Points, in no order, along strands that fork, close into loops and pass close to each other.
Two points are linked if the straight distance between their rows is under 51.2. Some points are linked to none.
nuzi: [ 10   3  -1  -1   4 -31  19  24   0  -2  -9 -25  13  22  -1  -1  18  27
 -28  -4 -11  13  -4  10]
pude: [ -2 -15  23  -3  10   1   7 -22  -4  -2  40   4   3  17  -7  19  -8  26
 -13   5  13   5  11 -23]
Fod: [  9  -8  -9 -23 -10  -4   8 -12  15 -19   5   0 -21   1  -9 -13  -5  -2
 -24 -12  -9   5 -24   0]
gep: [  3 -10  -7 -40  -1  -7  17 -11  17  -4  20   1 -12  12 -18   2 -12 -10
 -16 -12 -22  -1 -20 -10]
Rov: [  3  -2  -2  17  35   4 -12  18  -1  25  -2 -13  17 -12  14   5   7 -22
  22  10   7  -3  16   8]
sak: [ 13  16 -15   2 -19   5   0  21   0   1   1  18 -16  -1 -10   4   3  -3
  -6   0   0  10 -17  11]
leb: [ -4  26  -6   6  10   7  -7   5   6   8 -33  -7  24 -24  -4  -3  16 -12
  15 -16 -10  -3   0  13]
Kog: [ -5   3   1 -14  -6  21   1 -16   4 -13  -5   2  12  -7 -11  -4   5 -15
  14  -8 -15  -4  -8  -6]
fiter: [ -1  -5   9   8  13   9   0 -17   0  -6 -21 -24  30  -4  -4 -18  13 -12
  17  -9  -9  -8  13   3]
Sevu: [  1   9 -21   1  -7 -12  -6  26  -4   0 -10  -1   1  -4   2  -2  20   3
  -2   6  -5   9 -12   8]
gol: [  1   5  -8   0 -13   6  -6   3   4  -5  21  17 -21  -6  -2   5   0   2
 -11   3  12  10  -6  -2]
Fam: [  7  -3 -14 -21  17 -16   1  38  14  37  23   3 -16   9   0  18 -17  30
 -17  -6   0  -4 -16   6]
tuvi: [  8  -1   7  21  21   4 -10  12   1  21  11   3 -11 -20   3   6  -8   1
   6   6  26  -2  10  -1]
muni: [  2  -3 -24   4  -8 -22  -9  37  14   4  -3  -2  -3  -5  10   1  19  14
 -18   4  -7  23 -16   7]
nofis: [-26  20  -2  16 -12  12 -27  -8   1  -1 -32  19  -3 -38   4  -5   1  -6
  16 -15  -1  13  -8   4]
bese: [ 11   8  -7 -15   6   5   8  18   4  35   2  20 -11  -3   4   9 -15 -13
   4   0  12 -16 -11  11]
Zur: [ 10   3   2 -38  -7  13  24 -35  15 -23  -6 -15   0   7 -25  -2  -7 -11
  -6 -20 -27  -2 -12  -2]
Pufop: [ 16   7   1 -10  -7  -1  22  11  -9  11  -6  13  -8  27   0   8 -18   8
 -14   4  -1  -8  -4   9]
Miv: [  1 -11  -2 -34   3  -9  22 -15   9  -4  24  -2  13  16 -16  14  -3   2
 -12  -9 -24   5 -14 -14]
Gemi: [-11  11  -5  13  13   9 -10  -8 -10   0 -42 -24  22 -16   2 -23  16 -15
  19 -16 -15  -3  13  11]
Mifus: [  6 -14  -2   1   0  13   2  13  -8 -17  24  -8   4  17 -21   4   7   0
  10   8   1  -9  19 -16]
fitis: [ 11  10   0  -5  10   0  16   8  -4   8  -5 -13  18   0  -6   3  13  -3
   6  -2  -2  -8   4   9]
ginen: [ -5 -12  -5  15  -7  31 -21  -4  -8 -22   1   8  -6   1  -4 -24   2 -27
  22   5   5 -18  12 -10]
Soz: [  8  25   9 -34   8   1  37   1 -15  22  -2  -4  16  46  -2  29 -11   5
  -4 -18 -21 -15   9   6]
Zad: [ 13 -12  -3   6 -14  -6  12  -8  -2 -32 -14 -16   3  20   2 -20   6  16
 -21   3  -7   5   0   6]
lag: [ -3  13   0  15 -23   8  -1   1 -14 -33 -33 -13  12  -5  -6  -8  20   6
  12   5 -15   9   1   5]
nuda: [ -6  -8 -18   3 -12   8  -4   8  -6  -2  -8  20  -5   4  19  -7  -1 -25
  18  13  -1  -5   0   4]
Mida: [ -8  11   0 -12  -1 -10 -15   0  16   7  51  24 -27 -21   5  29  -6  20
 -21  -2  22  17  -9 -13]
Rom: [-12 -17   6 -30  19   6   1  -4  11  32  41  14   2  15 -13  29 -21   6
   3 -13 -16 -17  -1 -21]
dezu: [  6 -10 -12 -32   3   3  12 -10  13   9 -14 -13   4  19   5 -16  -5 -31
   9  -3 -28 -31 -11  -1]
rimig: [ -3  -6  19  26  -9  20  -1 -28 -15 -23   4   7 -12   2   5 -10  -8  -9
   9   9  20  -8  21 -13]
Befak: [-12  18   4  35 -28  -7 -14  -3 -16 -26 -34 -17   1  -9   4 -12  10  12
   1   2   2  22  -1  13]
Nog: [ -5   2  -2   2  -4  20  -7 -13   3 -22  13   7   7 -20 -17   6   7 -13
  15  -3  -3   3  -7 -13]
gilo: [  4   3   9  17   7 -24   1  31 -11  -4  13 -25  15  18   0  14  18  34
  -6  14  16  22   8   5]
Poreb: [ 15  21  13  36   3  -6   0  11 -18  -6 -19 -25   5   0  -8   0  10  14
   8  11  15  15   7   5]
Lun: [ -3 -10  -2 -14  -4   2   9   9  -4 -15  23  -3  19  12 -18  17   4   1
  16   7 -10   5   6 -14]
Ravor: [  3  19  -3 -48  14 -10  26   4   0  37  10  -3  12  36  -4  33  -8   8
 -14 -30 -27 -26  -7   3]
Tesad: [-16  -9  -2 -10 -10   8 -15  -3  10 -17  33   8   6 -20  -7   7  15   0
  12   6   6   7   7 -21]
Pek: [ 11  16   7 -22   5  10  35   0 -10  24   3   9   0  35  -6  19 -20  -9
   3  -6  -7 -18  -2   7]
sug: [ 14  -3  12  11  -5  13  -5 -10 -12 -16  12  13 -23   7  -2 -17 -12  -6
  -6   7  31 -21  19  -6]
mili: [ -2   4  10  15  11  -1 -20 -11  10   3  12   7 -17 -33   6  -2   0   5
  -1   5  30   3   8  -7]
tuza: [-19 -29  -8   2  11  -3 -28 -17  19  -2   2  -5   0 -22  19 -29   5 -14
   4   2  -6 -12   4  -8]
Votir: [  3 -10 -20 -13  11  -4   8  -3  15  29 -12  -3  10   7  16 -10   1 -30
  11   1 -17 -33  -7   8]
rup: [  0 -10  -9   9  29 -18 -11  33   7  26  -2 -13  26  -6  15   9  16  -4
  18  16   1   2   7  11]
voti: [ 11  -3  -3   2 -15  -7   7 -12  -3 -32 -31 -15  -7   7   0 -28   1   6
 -23 -10  -6  -8   0  11]
rafav: [  7  -6  -4  -5 -16 -16  25   7  -6 -12 -16 -12   7  26   3  -5  12   9
 -18   5 -13   6  -4   9]
dem: [ 18  22  -5   2 -19   4  18  24 -13   5 -16  13 -14  21  -4  11  -8   2
  -5   0  -2   1 -10  13]
repe: [ -4 -23 -20  -1  16 -14  -5   7  10  21  -4  -9  13  -4  19 -17   7 -20
  11   5 -10 -18  -5   5]
fifol: [-24   0   4  23 -23   9 -24 -14 -16 -16 -20  16  -1  -4  22 -10  -1  -8
   9  11   7  10   8   0]
mot: [  1  10   5  11  -9  -1   8  -2 -14 -21 -25 -28  28  -7 -18  -3  24  12
  20  -2  -9  10   3   7]
Lep: [-10  13   9  31  -9 -13 -22   2  -6   1 -29   1 -20 -21  23 -21   2  12
 -13   4  25  15  -2   3]
sike: [  5  -7   1  -4  39 -29  -2  27  12  38   9 -14  17  -6  19  15  -2  11
  -2   5   1   2   7  15]
filuk: [-10 -18  13 -29   5  -8  16 -26  10   3  30   8  19   7 -13  24  -9  16
  -8 -10 -13  10  -9 -19]
bep: [ -1 -15   2  15   5  16  -7   5  -2 -16  15  -5   9   1  -7 -11  -1 -14
  16  10  10 -11  19  -5]
lem: [-12  -7  18 -26  20   2  11 -15   6  23  34   4  18  11 -22  37 -16  13
   4 -12 -10   4  -5 -23]
ziba: [ -6  -1  22  21  -4  28 -19 -27  -5 -16  -4   4 -14 -19   1 -16 -10 -13
   9  -5  28  -4  22 -14]
voga: [  6  -1  -5 -27   1  11  22 -21   6  -7 -11  -1  11   9  -7  -7  -5 -25
   4 -11 -26 -13 -10   5]
Bif: [ 14  -2   2  14  30  13 -16  16   7  32   8  -1   0 -16   7   5  -9 -20
  19   6  23 -11  14   2]
nogo: [-23 -22 -11   1  -2   1 -15 -10  15  -5  14   6   1 -22  15  -4  11 -10
   7   7   0   1  -1 -15]
Mukip: [ -8   0 -11   5 -22  11   3 -10  -8 -29 -17  -4   3   0 -13  -9  11  -3
   4  -3 -20   7  -4   0]
Tafib: [-10 -17  -5   3  17 -16 -13 -11  13   3 -19 -13  13 -13  12 -23  10  -3
  -3   5  -5  -8   0   3]
seked: [-12  -6  -1  -7   8 -10 -14  21  23  16  44  17 -23 -19   5  32  -6  32
 -14  -2  19  11  -5  -8]
Magu: [  4 -14 -11  11  -8   0  -1  20  -8  12   2  16  -5  28  21   4  -9 -19
   9  36   2  -9   7   4]
Nanel: [  6  -9  12   2   5 -12  14 -10  -2  -2  17   4  -7  15   2   6 -13  19
 -21  11   5   7   4  -6]
mozil: [  1  -7 -13 -14  27 -27   2  36  12  39  14  -7   6   1   5  20  -1  19
  -8  -5  -5  -2  -4  10]
tiro: [  2  -1  -7 -27   0   6  12  13  -4   9  19   3  20  17 -18  20   1  -2
  16   5 -25  -8   1  -9]
tiv: [-16   1  -7  16 -19  19 -13  -9 -17 -10 -26  21  -3   4  19  -6  -3 -23
  18  13  -6   2   0   1]
sot: [-12  -2  10  -2 -35   1  -1 -34  -4 -31 -18  18 -26   1   6 -15  -6  -5
 -17   0  -4  19 -12   2]
vemot: [ -7   5  10  28  14 -10 -30  -5   1   6 -10   4 -19 -32  17 -15  -1   1
  -4   0  32  14   7   5]
rusum: [  6   5  15  37   5 -10  -3   8 -19  -4  -4 -12   8   4  11   8   5  10
  12  27  18  22  12   0]
meki: [  3   6 -11 -37  -1  10  17   8   4  17  23   3   7  25 -15  24  -7 -16
  11 -11 -26 -22   0 -13]
nup: [  4  11  17  15  -5  28  -9 -21  -8  -3 -19  19 -17 -25  -7 -20 -15 -13
   7 -15  22  -9   3   4]
lavi: [-33  11   8  18 -24  11 -33 -19 -11 -16 -22  19  -9 -29  14  -9  -1  -5
  11  -2  -1  11   5  -3]
Gapu: [ 11  14  16  11 -22  18  -9 -20  -7 -17 -15   5 -37 -17 -11 -21 -13  -1
 -12 -12  22  -6   5   3]
Taveg: [ -2  17   7  31 -20 -10 -13   0 -12  -8 -31   3  -9 -13  19  -6   4   5
  -7  10  11  26  -7  11]
sil: [ -1 -13   6  15  26  -5 -12 -11   6   2  -7 -28  29 -17  -6 -18  12  -3
   9  -4   1  -6  12   2]
Pagof: [ 11  -9   4  -7 -11   3  11 -18   4 -17   5   4 -30   8  -8 -22 -14   1
 -25  -1   7  -9  -3   0]
lifa: [  2 -13  -7   0   6 -36   4  22   8   9   1 -11   7   9  14   0  11  25
 -25   7   0  17  -9   7]
fimeg: [  6   3   9   0  -5   2   7  -5  -3  -2  22  20 -24   5   6   9 -13  14
 -14   7  20   4  -1  -8]
Monuf: [ -5  20 -11   9   1  12 -10  -4   3   9 -24  10   7 -33  -1  -5   2 -15
   9 -12   0   4  -8   1]
kefos: [  8  -6  15   6 -16  11   1 -24  -6 -19   1  12 -40  -5  -9 -28  -8  -1
 -10  -2  30 -13  13   3]
lekuz: [ 15  25  14  20   1 -10  15   7 -17  -8 -14 -32  24   8 -14   4  18  18
   5  -2   4  12   5  10]
lup: [ 13   0   9  -9  -6  -8  32  -4  -9   3  10   3  -6  28  -5  14 -13  22
 -23  -1  -7   8  -7   4]
gevov: [ -2  -6 -17 -16   9 -20 -10  36  23  21  38  13 -20  -8   5  21  -9  24
 -14  -3   0   8 -17  -1]

A piece is two or more points that can be reached from each other along the links. Count, over all rows, the pieces, the separate loops (a circle has one, a figure eight two, a Y none), the forks (points with three links) and the tips (points with one).
pieces -> 4
loops -> 3
forks -> 8
tips -> 10

A tip is a point with one link. Name the tips that can be reached along the links from each point below, in the order of the rows.
rimig -> Rom
Mukip -> Zur, Mida, Magu, rusum
rafav -> pude, Ravor, voti
bep -> ginen, meki

A fork is a point with three links, a tip a point with one. Leave the first point through the second and follow the links. Name the first fork or tip that comes.
fifol, lavi -> Tafib
Sevu, muni -> voti
lag, Befak -> Mida
sil, fiter -> Magu
voti, Zad -> sak
Mida, seked -> lag
Rom, lem -> kefos
